Points, in no order, along strands that fork, close into loops and pass close to each other.
In the rows, 128 means zero.
Points whose rows are less than 204 apart are linked; no others are. Some points are linked to none.
bedag: [111 163 106 110 119 105 108 125 133 144 130  84 114 140 152 151 113 147
 126 128 117 128 111  99 154  89 112  82 141 120 154 160 108 126  92 112
 145 144 149 136 157 158 122 165 123 149 128  90 101 107 120 125 117 111
 122  79 109 121 152]
Madez: [ 88 105  59 168 127 137 155 141  94 168 104 113 166 155 126 179 102 130
 134 149 136 109  90 153  81  99 114  92 167 159 108  88 118 115 129  84
 136  79 116  84 143 149 117 124 153 104 123 120 179 149 122  73 139 181
 117 164 140 134 129]
sorur: [ 97 191 139 130 154  85 188 123  95 139  88 167 117 117 167 161 100 133
 147 134  94 178 124 137 145 187 137 176 135 105  62 160 135 142 154 127
 154 140 161 161 165 150 126  82  94 159  85  67 150 163 154 174  77 130
 156  98 126 148 140]
nul: [181 114 135 144 150 104 101  53 155 151 144  60 162 110 109 102 135 158
 123 103 154 131 145 138 136  81 129 142 148  42 129 162 133 116 109 122
 111 113 118 171 139 114 105 117 141  98 153 123  34  85  92 151 155 169
 166  88 128 119  94]
siz: [138 148 121 116 122 123 144 147 139 127 140  73 132  91 116 141 115 148
 134 117 145  69 135  94 151 130 160 137  99 168 137  97  92 125 133 168
  87  95  93 148 201 130 115 152 158 147 135 153 110  88 109 119 162  96
 151 155 189 122 158]
Kifog: [109 139  72  89 110 128 145 124 130 131  77  43 133  80 116 205  96 132
 147 141 176  82 100 125  97 123 149  68 122 120 151 119  76 121 119 124
 138 123  65  93 164 147 125 173 126 142 170 139 118 150 118 133 157 118
 151 132 150 150 138]
Gebe: [114 122 105  83 134 122 157 174 131  88 144 126 163  82 116 129 113 145
 127 117 119  52 143  76 141 140 121 127  79 183 151 106 110 128 172 151
 105 115  91 157 178 122 148 154 146 168 133 156 126 116 124 108 124  91
 135 178 146 142 174]
pud: [170  76 128 160 123 163 102  94  96 144 126 104 126 131  94 100 134 118
 118 113 143 114 116 132 101  55 107  80 112 123  97  79 149  90 109 115
 123 123  96 112 133 129 121  89 142  81 157 179 124 108 150 125 139 146
 109 146 145 102 112]
Tor: [128 183 127 104 108  81 181 102 111 127 137 107 186  66 154 117 107 134
 139 109  85  93 121 122  73 127 116 117 111 123 128 144 109 130 173 134
 149 145  69 142 181 110 151 163 168 147 162 108 112 121 134 149 161 154
 191 148 176 148 193]
Mis: [136 125 164 136 120 102 130 129 105 140  84 140 115  95  89 158 142 106
 147 152 138 152  99 112 136  91 125 112 110 145  89  41 144 116  79 121
 105 138 123 148 170 187 159  62 130 120 137 171 135 166 172 186  97  72
  90 124 151 107 184]
duda: [152 118 110 121 145 162 126  87 100 136 157 103 132 178 147 105 100 149
  91 124 111 141 141 156 114  97 101 132 140 103 111 173 108  80 131 128
 151  97 132 127 126 102 107 139 105 131 109  57  86 103 115  87 130 154
 154 120  94 157  84]
gidi: [141 127 132 172 115 132  61 155 189 143 126 130 110 109  73 108 176 107
 154 165 143 131 164 146 148 125 171  99 135 149 178  92 127 167  83  91
  77 147 136  94 100 134 131 171 122 114 139 177 125 181 102 168 162 119
 115 136 165  94 130]
suz: [170 122 148 125 129 106 116 142 190  94 107 179 136  72 116  99 146 117
 129 112 102 137 141 138  97 156 152 123 110  92 145 121 178 167 123 114
 126 185 133 104  73 107 151 122 144 118 166 174 127 185 135 163 136 160
 121 146 134 128 129]
zonor: [112 157 173 116 133 159 147 111  88 146 107 113  96 147 121 209 112  60
 118 162 147 154 166 184 100 202 127 138 111 101 115 175 107 122 106 148
 166 141 130  72 101 142 134 112  60 118  94  79 140 151 131 176 133 102
 143  82  99 119  80]
zos: [ 83 150 134 166 111  94 113 176 130 123 186 164 160 122 137  90 160 103
 159 151  95 102 127 130 102 132 129 106 136 207 163 124 126 170 157  94
  98 129 152 117 141 132 143 175 163 151 124 127 165 167  96  99 165 139
 141 154 161 114 192]
satuv: [ 75  79  77 166 146 150 138 141  95 136  92 141 152 161  98 215  99  93
 135 162 164 140 111 151  90 105 104 121 132 165 145 106 138 116  89 106
 128  94 142  80  90 152 117 117  91 117 101 138 172 162 115  67  92 149
  76 153  85 137 111]
Tisot: [147 185 152 182 172  82 147  64 121 197 125 130 146  99  96 141 144 112
 135 156  88 141 161 173 134 131 139 135 143  60  67 147 166 128 127 105
 137 139 105 104 134 130 121  94 115 107 119 104  90 144 130 215 166 159
 172 107 123 112 106]
Vofiz: [131 118  88  96 146 127 178 134 139 111 152 111 126 117 124 113 110 209
 101 144 108 111 109  88 200  88 103 143 117 148 105 103  96 109 112 159
 103  93 133 194 181 174 117 124 123 180  91 129  97  90 142 106  47  75
 105 123 106 167 141]
Misi: [136 134 143  95 138 133 124  52 101 170 112  57 126  96  85 174 101 104
 113 141 159 128 124 173  91 111 116  91 113  48 117 182  93  92 105 119
 161 133  84 102  98 138 136 124 101 112 143 100  64 118 131 165 149 134
 167  75 108 138  74]
fegu: [155  88  88 106 127 132 113  96 127 105  89 113 121 121 176 122 105 174
 114  60 150 127  66 103 116  82  98  86 129  86 146 118 139  96 147 117
 158 142 111 124  99 117 110 137 147 126 172 144 121  75 163  89 134 177
  91 134  99 165 116]
Vidor: [121  86 152 160 123 149 106 156 138 100 117 187  90 185 116 124 159  75
 101 133 156 157 143 144 150 172 125 167 148 147 169 117 152 129 110 150
 105 123 196  89  44 126 130 109  99 114  88 133 159 156 114 101  97 124
  75 134 101 114  77]
sudut: [114 165 134 175 104  92  90 169 163 144 153 134 126 104 114 104 171 114
 180 173 115 107 137 119 142 144 165 102 145 179 163 106 120 182 129  89
  93 151 127 108 141 140 138 177 152 134 142 152 146 164  97 146 176 128
 132 141 184  99 176]
Miruv: [115 135 100 148 147 130 115 117 160 151 107 122 116 126 103 132 123 177
  86 119 165 126  99 103 240 128 164 131 167  98 142  81 116 126 102 139
  91 101 148 170 136 146  96 127 137 108 120 151 111  98 133 134 109 156
 101 131 159 119 113]
zalir: [ 89  97 169  91  93 152  88 142  88 145 138 118 101 189 146 175 145  85
 158 155 136 140 115 117  84 106  72  75 124 173 146 138 126 139  73 111
 152 147 155  83  96 142 134 158 109 131 125 115 153 118 130 102 133  63
  95 101  74  83 170]
Galur: [100 154 131 155  73 137 131 154 127 130 165 159 118 156 188  88 134 141
 145  83  98 113  86 122 141 179 138 129 169 166 123 110 122 146 193 154
 119 102 148 157 130  84 131 137 179 145 110 127 188 111 134  64 172 173
 137 150 175 136 143]
ponu: [101 123  73 146 118 141 190 127  80 141 115 129 167 158 166 167  97 153
 140 140 104 132  79 149  74 128 120 134 175 145 102 118 123 124 166 103
 158  86 120 112 134 118 119 131 138 117 129 103 179 133 146  68 120 186
 124 169 143 160 118]
Gok: [101  74  86 105 126 131  97 140 124 134 138 134 172 138 122 128 128  95
 133 128 127  89 125 101  59  47  77  61  91 194 143  88 128 115 134  78
 141 127  92 109 146 133 136 147 166 138 153 153 132 125 118  86 146 126
 132 171  86 115 182]
fimez: [152 133 158 166 156 108 106 114 123 147 107 174  99 149 104 140 145  77
 124 134 113 182 143 152 104 115 101 106 154  62 150 167 179 140  92  83
 149 178 172  73  73 129 118 118 102  94 133 100 144 151 130 158 150 164
 127  83  91 118 109]
tige: [138  91 136 118 168 183  97 131 167 114 178 127 118 140 103  81 138 108
  75 106 156 108 207 144 158 136 163 154 120 113 164 160 133 127 111 168
 118 138 134 131  83  92  99 136 101 110 112 116  78 108  93 115 136 100
 125 116 108 127  91]
lusoz: [ 98 162 138 142 112  63  98 185 132 104 127 180 102 165 179 134 143 110
 176 130 115 170  87  98 203 177 130 154 172 173 147 122 136 182 137 126
 119 134 205 148 112 144 157 123 127 145 118 113 171 136 127 115 108 107
 115  81 130 109 167]
Las: [184 154 215 138  90 128  93 169 155 114 149 163 103  98 159  28 174 143
 158 100 121 149 142 123 123 163 176 154 143 124 108 123 137 154 139 142
  95 148 128 173 113  85 142 152 147 112 165 149 139 104 125 166 178 116
 130 126 179 114 152]
doriz: [ 94 168 130 127 115 105 155 165 103 124 121 141 102 162 164 166  92 125
 161 117 108 141  91 114 175 191 144 163 143 173 105 149  98 156 157 146
 141 105 185 155 164 146 136 104 108 154  86  96 182 140 148 119  98 117
 122 103 155 132 156]
dutin: [111 116  77 139 144 190 154 116 146 126 131 110 113 137 117 130 102 155
 102 131 169 122 140 152 163 170 174 166 177 106 111 138 116 113 173 130
 127  80 115 116 121  98  66 141  99 104 134 111 151 133 121  90 124 173
 168 173 161 172  42]
kod: [130 184 150  76  97 105 188 120  80 122 150 112 159  87 180 137  87 147
 144 112  92 104  93 107  87 146  95 141  97 144 104 151  98 124 169 157
 142 139  99 178 205 128 150 142 141 156 130  91 120  99 155 154 125  88
 164 120 174 141 193]
rez: [151 124 105 133  87 144  86  92  93 164 132  54 125 158 137 131 122 123
 130 113 159 116  97 126 104  49  93  67 141 118 123  89  98  74 102 127
 132 101  94  92 144 127 102 140 165  99 152 149 123  72 114 106 188 157
 131 112 133 109 116]
mor: [ 95 136 111 115 158  64 158 171 156  83 151 200 181 124 117 103 130 127
 127 127  86 129 161  98 184 166 122 172 108 163 131 180 159 168 151 124
 141 157 151 180 113 135 131 124 120 174  88 127 145 184 119 130  74 136
 150 154 133 132 149]
teg: [142  72 114 125 175 183 150 128 134 115 144 144 166 135  78  92 112 106
  74 135 134 101 214 169 106 146 151 166  96  97 124 173 155 112 136 131
 145 123 112 101  92  91 115 114  99 108 117 122 103 155 106 125 122 151
 146 172 120 143  70]
bula: [133 131 149 131 174 166  80 134 149 134 161 128  74 158 104 127 145 108
  90 128 154 153 190 139 210 140 157 159 150 108 171 172 113 122  81 145
 110 144 174 146 109 133 106 143  84 130  87  86  92  87  99 139 101  82
 115  65  91 118  95]
bug: [127 159 123 156 137  75 100 122 154 140  74 179  96 132 124 159 139 118
 144 116 124 198 107 123 163 124 130 111 178  68 173 134 172 176  96  77
 135 177 189 112  90 151 125 129 125 101 141 127 141 141 137 173 131 179
 112  77  98 119 135]
Dudo: [125 167 122 132  91 105 157 119 138 118 128 141 146  93 168 116  99 124
 160  94  95 100 123 133  63 164 144 100 119 117 133 158 129 162 189 139
 162 156 100 123 147  80 156 161 155 147 167 127 148 146 140 145 186 175
 188 138 161 153 157]
mol: [152  99 117 127 170 128  81 106 175 113 134 138 102 101 105  98 136 159
  82  88 153 159 142  96 194  65 126  96 127  79 158 137 147 111  87 127
 126 173 146 178 101 151 122 141 124 116 143 141  74  86 133 156  84 126
 100  82  89 133 135]
beku: [170  84 134 122 139 164 117  81  92 146 120  99 137 125  68 152 102  78
 109 120 150 124 147 168  61 107  95  64  89  75 119 157 128  97  99 113
 167 160  84  64  57 133 143 119 118  82 159 140 100 131 124 144 158 158
 141  92  97 121  59]
nub: [149 142 118 110 121 140 149 112 130 143 103  33 128  83 109 178 109 138
 134 144 172  72 114 123 132 132 162 114 109 119 137 111  85 109 107 166
 102 103  72 130 188 134 130 138 126 117 136 137  96 110 122 152 149  94
 145 122 176 132 125]
Vizal: [100 160 101 149 168 115 132 120 198 139 126 101 135 119 115 117 126 186
 120 123 160 126 143  98 244 148 175 161 153  94 147 136 106 135 124 128
  99 104 137 191 149 145  76 159 122 130 104 147  75  92 109 133 101 153
 153 125 161 127  95]
kibo: [153  75 136 122 166 137 162 117  94 115 124 160 168 113  69  96 123 146
  74 135 108 124 147 108 133  71 103 156  89 116  93 110 169  98 106 129
 147 145 106 181 145 142 144  78 126 136 107 162 102 170 151 142  64 100
 100 159 118 125 154]
tas: [154 133 136 142 151  91 169  73  93 175 117 129 182  76  83 131 132 103
 114 143  84 113 144 164  77 100 109 120 118  95  66 125 139 107 136 102
 147 140  65 120 130 135 138  82 132 111 137 137  84 166 130 173 141 158
 150 138 141 125 135]
guz: [150  87 159 161 104 136 119 116 103 141 102 134 109 113  84 129 155 103
 152 154 143 135 104 131  91  82 106  95 101 154  92  34 159 124  93 122
 104 121 120 122 157 160 149  59 142  98 135 193 156 164 185 156 112 107
  80 162 158 103 150]
bidod: [107 104 109  78 131 112 148 125 111  85 111 166 177 122 165 152  89 143
 138 121  94 126  97  95  70 118  82 123  87 136 133 166 161 135 136 119
 182 159 122 146 106 124 157 126 114 163 134 101 139 126 140 100  72 111
 107 132  77 156 167]
geb: [162  87  85 109 135 106 115  68 141 108 151  40 179 138 129  91 120 191
 101 126 145 116 127 116 122  48  98 166 103 115 120 111  77  76 110 123
 101  73  83 163 180 128  97 129 172 137 136 115  51  65  97  98 139 148
 178 131  95 167 150]
nagaz: [121 157 185 156 132 109 134 174 146 129 125 175  94 146 109 113 134  84
 143 123 115 165 170 140 184 209 177 195 130 139  97 138 118 171 148 144
 123 125 179 130 121 114 109 100 119 111  86 141 163 177 122 164 120 135
 157 145 174  97  98]
masun: [162  68 165 134 135 188 117  97  42 128 126 138  90 191 119 106 131 117
  87 133 132 166 124 154 116  93  83 150 115 121  92 123 133  86  88 150
 165 120 148 112 108 128 136  84 102  86  99 125 122  83 154 126  81  80
  60 108  92 107  88]
Nidi: [140 126 175 125  63 140 135 114  99 125  98 126 121  99 146 137 151 120
 170 142 132 112  89 127  34 132 108  86  84 163 100  70 145 131 120 128
 124 143  87  91 144 148 184 105 168 109 172 193 165 126 165 149 143 106
  87 164 147 107 141]
dibis: [137 148 182 127  99  76 101 192 119 106 115 181  94 139 170 114 170 115
 180 145 130 169  79 108 144 149 133 142 142 158 124  89 135 169 128 111
  96 147 177 137 115 151 179 115 136 138 152 135 182 130 127 146 116  75
  97 109 131 105 183]
pofil: [139 150 140 119  56 137 131 127 124 111  87  94 109 113 169 161 124 138
 169 114 156 102  77 123  66 161 133  78 118 145 120  77 133 132 128 154
 123 119 104  77 145 128 175 137 171 123 162 186 169 107 161 120 159 127
  88 144 152 124 119]
Kize: [ 97 120  79 121 132 175 138 137 146 105 132 121  93 146 156 159 107 137
 128 103 164 133 122 135 133 175 153 131 174 103 151 175 124 124 175 136
 158 109 118  92 100  88  97 161  90 133 142  94 158 146 118  80 140 177
 145 138 112 179  56]
Fazil: [111 117 113 144 122 130  87 142 157 143 169 168 116 191 130  45 196 122
  98 123 118 123 118 134 167 120 138 128 174 179 140  86 148 131 140 136
  87 110 163 120  73 121  89 137 148 128 110 143 132 122 112  77 157 135
  88 152 127 111 127]
Zofeg: [131 120 130 128 151  93  73 130 144 118  88 163  85 127 103 159 129 136
 106 106 148 185  96  95 191 105 119 106 155  88 175 108 150 141  76 104
 115 170 177 142 103 183 141 114 114 114 137 130 133 111 149 169  77 129
  78  74  91 115 138]
Vako: [ 75 163  62 104 155 110 174 113 125 139  95  76 134  75 118 229 104 148
 146 169 153 114 105 145 115 155 138 116 157 119 125 128 105 122 161  90
 150 122  89 111 174 158 117 151  93 153 144 119 144 188 128 120 107 136
 161 136 130 169 131]
Lifi: [104 167 129 165  86 110 122 167 145 140 130 128 110 139 166 119 143 142
 147 109 128 118  81 122 183 193 166 122 184 150 126  82 118 152 150 141
 115  99 165 138 136 119 137 133 173 122 124 154 179 122 141  91 170 179
 119 140 185 117 116]
kerel: [153 145 143  92 111 129 152 131 127  95 177 140 124 130 179  90  97 153
 124 101  85 114 129 101 133 133 116 157  94 144 119 179 103 127 162 169
 147 132 128 186 162 106 131 133 122 165 112  83 112  82 132 122 110  75
 149 113 139 150 163]
pok: [130  65 137 104 146 138 182 154  97  97 106 172 163 112  92 112 125 128
  95 144 118 118 135 116 119 137 122 191  75 152 115 117 167 125 141 158
 139 121 122 136 128 125 153  86 124 137 103 159 145 179 151 129  68  93
  87 186 139 125 123]
Zutep: [115  96 162  76  85 204  84 146 101 142 156  87  90 181 130 162 154  90
 146 152 164 111 131 119 102 105  90  76  99 170 145 114 105 108  80 143
 127 135 112  93 131 132 138 144 117 129 135 140 130  90 127 117 145  32
 100 118  96  84 138]
kab: [109 150 128 124 174 159 158  93 151 128 126 101  95  99 116 143  91 172
 127 114 142 144 156 150 186 188 175 181 154  65  84 181 115 122 187 141
 127  97 124 163 149 102  77 131  71 126 124  97 131 130 138 148 101 149
 203 140 154 143  64]
zafa: [127 154 187  95 104 125 155 140  83 140  98 130 106 118 147 171 123  72
 138 149 118 151 146 147  81 186 140 146  98 135 100 137 111 134 106 156
 157 172 122  99 122 149 158  82  93 120 123 106 124 157 136 183 115  52
 129  94 121 104 144]
buzo: [180 152 218 112  96 112 100 187 102 105 123 184  90 135 191  60 162 146
 158 111 119 173 109 118 112 153 147 147 136 131  98 108 132 150 135 142
 102 163 157 157 127 120 166 113 134 130 169 130 168 104 146 172 142  88
 109 110 151 124 168]
fumav: [114 104 139 100 118 139 125 194 149  63 106 131 100 117 134 175 118 103
 163 120 162  92 116 110 138 209 163 147  72 186 158 121 116 158 148 179
 107 122 141 102 100 133 175 118 111 147 125 180 168 145 143 115 108  86
 100 138 125 120 118]
nefus: [121  96  92 124 208 154 161 112 161 138 135 145 181 109  56 122 118 123
  92 146 130  90 204 157 135 133 149 154 116  78 121 152 152 115 138  94
 134 125  93 119 119  98  96 153 118 119 124 122  97 171  92 137 130 189
 180 170 113 143  74]
lezet: [146  93 188 118 112 166 114 177  89 103 173 179  87 192 157  86 157  93
 117 123 103 171 162 126 137 147 122 180 116 160 127 170 128 126 122 163
 148 139 177 137 102 110 128 105  94 143  93  84 137 117 132 123  96  41
 101 104 100 116 131]
beru: [118 162 116 163  97 139 112 148 151 157 101 108  99 140 118 154 131 135
 123 123 157 125 102 124 187 158 179 114 190 118 149  89 111 139 111 137
  98 102 151 119 141 132 116 141 140 105 121 150 153 113 126 128 153 165
  95 117 177 103  98]
pesev: [ 85 148 123 106  63 134 129 131 106 136 126 113 124 177 212 170  96 115
 187 102 129 121  77 123  61 159 102  81 151 137 145 167 115 130 143 148
 195 138 133 101 129  88 146 178 127 145 151 109 161 121 136  85 162 145
 134  93 100 138 146]
Kuful: [139 136 153 175  65 155  77 164 174 133 151 125  87 158 148  94 193 113
 164 127 143 105 122 149  90 161 126  90 156 162 172  99 152 129 118 136
 102 108 145  54  69 128 146 153 175 111 156 187 191 165 117  90 156 159
  99 133 114 126  88]
komet: [122 184 138 133 172 134 115 112 204 149 121  86 102 102 127 135 108 168
 159  98 164 138 167 113 215 176 192 163 147  66 140 177 109 142 146 142
 111 125 140 174 157 118  94 154  96 128 111 120  86  95 121 175 127 158
 184  92 149 113  81]
bekav: [162  86  98 117 148  97  92  64 142 127 141  34 172 113 112 109 112 159
 116 107 149 127 126 127 111  39 109 122 108  69 140 158  86  82 110 108
 116 102  92 150 145 127 105 138 153 129 152 114  33  77  92 114 149 158
 183 100  98 142 122]
ragi: [119 171 134 125 117  88 145 135 167 109 103 149 127  91 150 145 107 101
 162 108 105 127 139 141  86 191 162 121 115 115 137 161 154 174 161 134
 157 179 125 100 110  98 145 136 120 141 154 131 141 178 128 162 158 162
 155 124 133 141 143]
boz: [146  82  71 106 142 139 117  87 114 115 110 135 127 148 157 105 121 180
  98  96 112 126  67  98 141  43  81  93 118 136 111  64 138 106 155 103
 134 123 118 159 123 140 102  99 155 137 133 137 118  67 161  78  98 165
  75 143  82 157 137]
relif: [104 106  98 102 120 166 129 183 151  91 111 106 102 131 150 182 105 120
 134 107 181 101 106 117 131 181 162 109 113 152 175 142 113 133 149 160
 135 109 121  84  97 114 138 154 113 134 136 137 165 131 135  89 133 125
  97 132 123 147  91]
sela: [177 120 147 156 152 150  77  77 164 150 121  94 116  87  60 130 126 114
 117 118 168 140 177 163 135  98 161 125 131  43 151 134 149 135  79 120
 104 144 112 135 102 114 126 111 120  76 158 164  74 108 113 192 154 151
 123  83 136 102  87]
zipib: [170 136 140 151 121 110  87  97 179 147 164 109 142 130 150  53 167 153
 123  87 129 141 151 126 161  94 147 140 180  82 137 138 151 133 131 127
 111 128 125 174 112  79  88 158 163 105 159 132  76  74  96 121 188 164
 149 105 135 115 132]
remiv: [116  98  98 133 125 133 123 135 119 113 174 194 136 190 148  68 174 130
  93 145  94 142 129 125 145  96  97 151 143 192 120  99 149 146 142 131
 105 102 170 140  90 120 104 107 144 148  95 123 135 119 133  71 117 113
  67 160  90 128 150]
fofes: [134 111 110 128 128 167 184 136  76 134 138 111 120 157 142 115 108 186
  92 149 108 117 110 123 162 117 121 180 130 171  93 105  93 113 134 163
 121  58 140 164 187 143 109  97 123 139  80 111 130  92 153  91  82  80
  93 147 143 130 123]
mefiv: [180 114 139  99 107 139 128 106 134  94 105 112 122 106 171 109 104 174
 113  70 139 117  92 104 110 112 134 113 118  68 114 136 143 100 139 161
 151 144  94 142 130  96 145 123 146 114 179 136 113  64 153 130 146 150
 110 138 138 149 113]
suvi: [162 117 144 177 141 169  65 110 160 151 121 119 102 120  46 126 151  91
 120 158 163 150 183 175 130  97 156  99 144  96 161 115 137 135  60 105
  91 148 119  96  89 126 124 127 114  83 132 166 118 153 106 182 163 136
 115  96 137  97  91]
Vare: [ 96 190 156 116 151  91 185 127  90 159  88 127 119  81 146 183 113 112
 125 154 107 147 144 144 134 191 125 172 110 121  70 146 113 126 130 134
 152 150 125 135 166 175 140  73  83 151  82  97 110 173 140 196  91  86
 145  95 117 129 154]
Monon: [149 111 123 105 154 109 167  95 111 141 125 111 182  90  69 108 118 152
  99 131  98 105 139 114 112  64 101 121 104 117  99 126 144  87 110 122
 132 138  74 181 171 149 144 108 132 142 131 135  79 150 137 150  93 110
 143 138 130 133 167]
kisa: [ 84 181  77  97 169 100 166  83 118 158 108  59 119  76 118 206 115 169
 133 192 138 142 116 165 119 140 118 122 166  87 104 160 100  77 170  78
 137 114  88 108 175 151 106 147  83 144 138  82 108 168 140 135 104 130
 207 125 121 162 106]
tovu: [127 102 133 150 114  90 114 138 165 111 105 167 159  82 110 103 168 130
 148 136 107 110 101 132  84 118 126  96 109 136 155  69 187 168 131  92
 101 140 129 111  89 132 150 118 178 120 158 196 166 193 136 113 121 176
 109 189 139 127 152]
lidus: [140 103  94 109 131 130 165  90  85 141 151  47 186 140 115 123 103 166
 119 165 131 106 116 134  88  75 113 175 119 149  98 115  54  70 128 130
 112  46  65 136 203 127 118 141 145 123 129  93  88  84  92  95 135 130
 190 156 146 154 133]
ruzo: [151 111 136  91 123 158 121 148 121  93 156 168  91 170 179  92 118 141
 105  92  94 143 142 102 155 149 120 171 111 128 128 169 134 121 148 182
 153 140 164 167  95 100 130 116 103 156  94  81 116  97 141 111  81  84
 103 116  97 154 134]
reni: [143 136 209 139 116 135 110 198 114 104 142 181  72 168 129  82 149  79
 149 115 121 170 178 129 151 185 160 205 130 164 110 161 108 159 149 169
 126 137 190 137 107 113 135  96 107 128  90 121 155 154 118 151 111  71
 138 125 152 100 121]
sor: [118 112 102 155 106 168  88 155 167 138 167 142 124 174 121  62 183 106
 102 119 152  93 150 154 104 115 146 104 154 179 148  86 141 109 141 136
  99  98 124  80  84 113 107 151 172 116 124 152 136 126  93  66 179 148
 109 171 114 132 101]
Fuz: [152 134 112  77 128 114 173 126 144  91 179  95 147 101 154  86  92 204
 104 122  90 109 143  97 155 109 100 167  85 136 120 164  97 107 142 172
 114 116 119 214 182 137 117 139 132 189  92 109  86  71 132 110  75  77
 156 122 119 177 145]
fera: [129 108  97 135 119 151 181 131  81 123 105 135 138 142 161 135 111 191
 103 135 118 130  80 118 148 140 137 167 156 143  87  92 124 113 149 142
 128  80 142 155 147 134 109 100 140 121 123 125 153 113 169  91  88 135
  77 171 160 149 111]
Zif: [152 100 139 148 114 149 125 119 120 128 112 141 129 148 106 139 125  85
 127 122 127 141 140 165  46 114  96  87 114 102 139 163 157 125 104 113
 163 170 125  56  55 125 133 117 126  85 152 134 146 158 135 123 156 163
 125 110  91 124  86]
nere: [123  96 122 134 137  77 141 163 130  85 154 212 149 145 122  80 171 132
 109 163  79 161 138  91 172  96  84 170 125 170 129 136 175 160 123 111
 109 140 169 176  93 148 130 112 131 170 102 128 151 156 126 129  69  97
  98 136 102 123 167]
niret: [130  86 142  96 112 139 142 181 133  72 134 170 137 101 131 112 154 131
 137 133 135  80 114  95 139 161 129 157  64 186 138  86 150 142 161 153
  97 109 123 141 132 122 172  95 148 153 129 188 154 135 151 103 104  81
  85 200 131 124 143]
pizuv: [ 98 120 100 138 127 105 114 155 126 126 173 167 192 130 146  89 148 106
 126 139  88 100 128 122  60  81 100  91 124 197 161 115 144 154 157  80
 122 132 128 115 135 122 145 165 179 147 147 120 148 145  99  84 156 133
 134 164 111 127 196]
pep: [150 179 162 134 119  73 128  95  92 171 100 115 126  90 133 146 132 141
 130 135 108 166  96 123 130  86 111 107 145 101  70  96 124 127  89 108
 138 167 119 165 172 186 150  91 129 110 151 113 106 120 146 203 107  97
 118  82 145  98 189]
zatal: [ 97 119  78  98 149 140 158 143 113 131 142 108 180 139 117 149  98  97
 126 147 123  83 157 154  56 122 120 105 112 146 140 176  99 119 146 107
 172 118  90  90 142 114 128 171 124 145 127  80 115 156  93  99 145 143
 177 157 102 148 128]
Vameb: [ 94 137 128 149 177  98 159 161 170 104 128 197 149 137  91 122 137 107
 121 151 108 134 172 106 216 194 148 197 112 135 114 148 139 164 147 114
 127 138 172 155 107 127  99 116 112 140  76 139 149 189 124 142  90 140
 151 164 146 110 100]
Ved: [115  84 100 119 137 125 123 118 124 117 137 148 146 140 118 132 126 147
 128 131 119 117  91  79 134  38  60  69  99 184 124  72 149 119 119  87
 121 125 118 158 158 167 129 104 148 158 136 153 133 109 150  94 101 110
  91 151  86 128 183]
poku: [123 181 135 161 202 119 130  90 139 181 138 123 128 123  71 146 145 112
 131 176 116 146 205 156 167 129 148 151 123  83 112 178 148 129 113 110
 124 135 140 112 141 135 109 130  91 123  80  82  88 134 107 198 127 137
 175 108 112 100  98]
Fava: [ 81  92 128 139 131 129 123 136  93 119 102 155 141 181 131 173 128  85
 154 146 130 153  97 127  85  93  82 121 100 180 145 116 151 124  89 118
 142 117 152  82  80 139 132 108 108 129 109 137 174 143 130  60  86 110
  66 140  70 117 145]
dum: [117 154 153  88 124 177 131  93 112 146  84  76  89 110 115 208  85  91
 118 140 177 143 140 176 115 174 136  97 112  62 146 179  91 109 108 138
 153 150 101  83  97 146 144 136  73 108 135  92 114 132 131 176 145 105
 147  60  92 134  62]
Neb: [110 153 120 131  73 147 142 115 104 134 191 135 163 161 194  78 127 141
 120  92  85 120 110 129  91 101  81 125 153 175 135 113 101 116 177 146
 118  94 116 141 173  70 132 170 186 146 120  90 145  90 108  67 191 167
 163 145 165 150 168]
Dube: [159 151 156 155 106 102  94 145 182 119 154 153 138  98 153  38 171 166
 135  96 109 134 135 100 157 130 163 139 153 101 126 118 155 154 132 125
  98 160 131 186 114  93 120 166 161 113 173 159 108  89 118 145 172 141
 134 138 180 106 151]
bisef: [121 156 147 159 193 162  83 100 136 170 136 134  88 164  84 163 137 101
  96 154 150 160 189 153 184 139 135 145 150  85 172 184 130 116  82 121
 118 129 174 108 122 133 108 138  75 118  77  72 112 105 107 165 134 127
 139  76  90 109  73]
Viv: [136 145 116 139  89 132 120 107 103 153 163  88 158 154 162 102 132 132
 127 115 118 108 107 127  84  68 105  95 154 139 132 111  98  95 137 123
 127  98 100 109 163 101 124 165 185 119 148 108 128  92 100  85 208 167
 153 140 151 122 139]
gega: [ 91 173 127 137 138  79 115 138 184 112  94 147 106  95 139 182 113  82
 193 129 124 139 162 137 133 198 172 122 116 127 167 150 140 196 145 109
 159 190 157  65 106 119 141 137 109 146 120 143 146 198 120 174 147 148
 154  91 115 131 130]

A piece is two or more points that can be reached from each other along the links. Count, over all rows, the pieces, the separate loops (a circle has one, a figure eight two, a Y none), the forks (points with three links) and the tips (points with one).
pieces -> 3
loops -> 0
forks -> 5
tips -> 11

A tip is a point with one link. Name the tips that can be reached along the links from each point below, in the order of the rows.
guz -> pofil, nefus, kisa, pep
Fava -> Zutep, Kuful, tovu, gega
Las -> mol, mefiv, lidus

Name the points in between on the shortest way along the links from the first point to the second, in order.
beku / suvi -> Misi > dum > zonor > zafa > Vare > sorur > doriz > lusoz > dibis > buzo > Las > Dube > zipib > nul > sela
Tor / nere -> kod > kerel > ruzo > lezet > reni > nagaz > Vameb > mor
ragi / Madez -> Dudo > Tor > kod > kerel > Fuz > Vofiz > fofes > fera > ponu
Gok / lidus -> pizuv > zos > sudut > gidi > suvi > sela > nul > bekav > geb
dum / Zofeg -> Misi > beku > Zif > fimez > bug
Miruv / fumav -> Vizal > komet > kab > dutin > Kize > relif
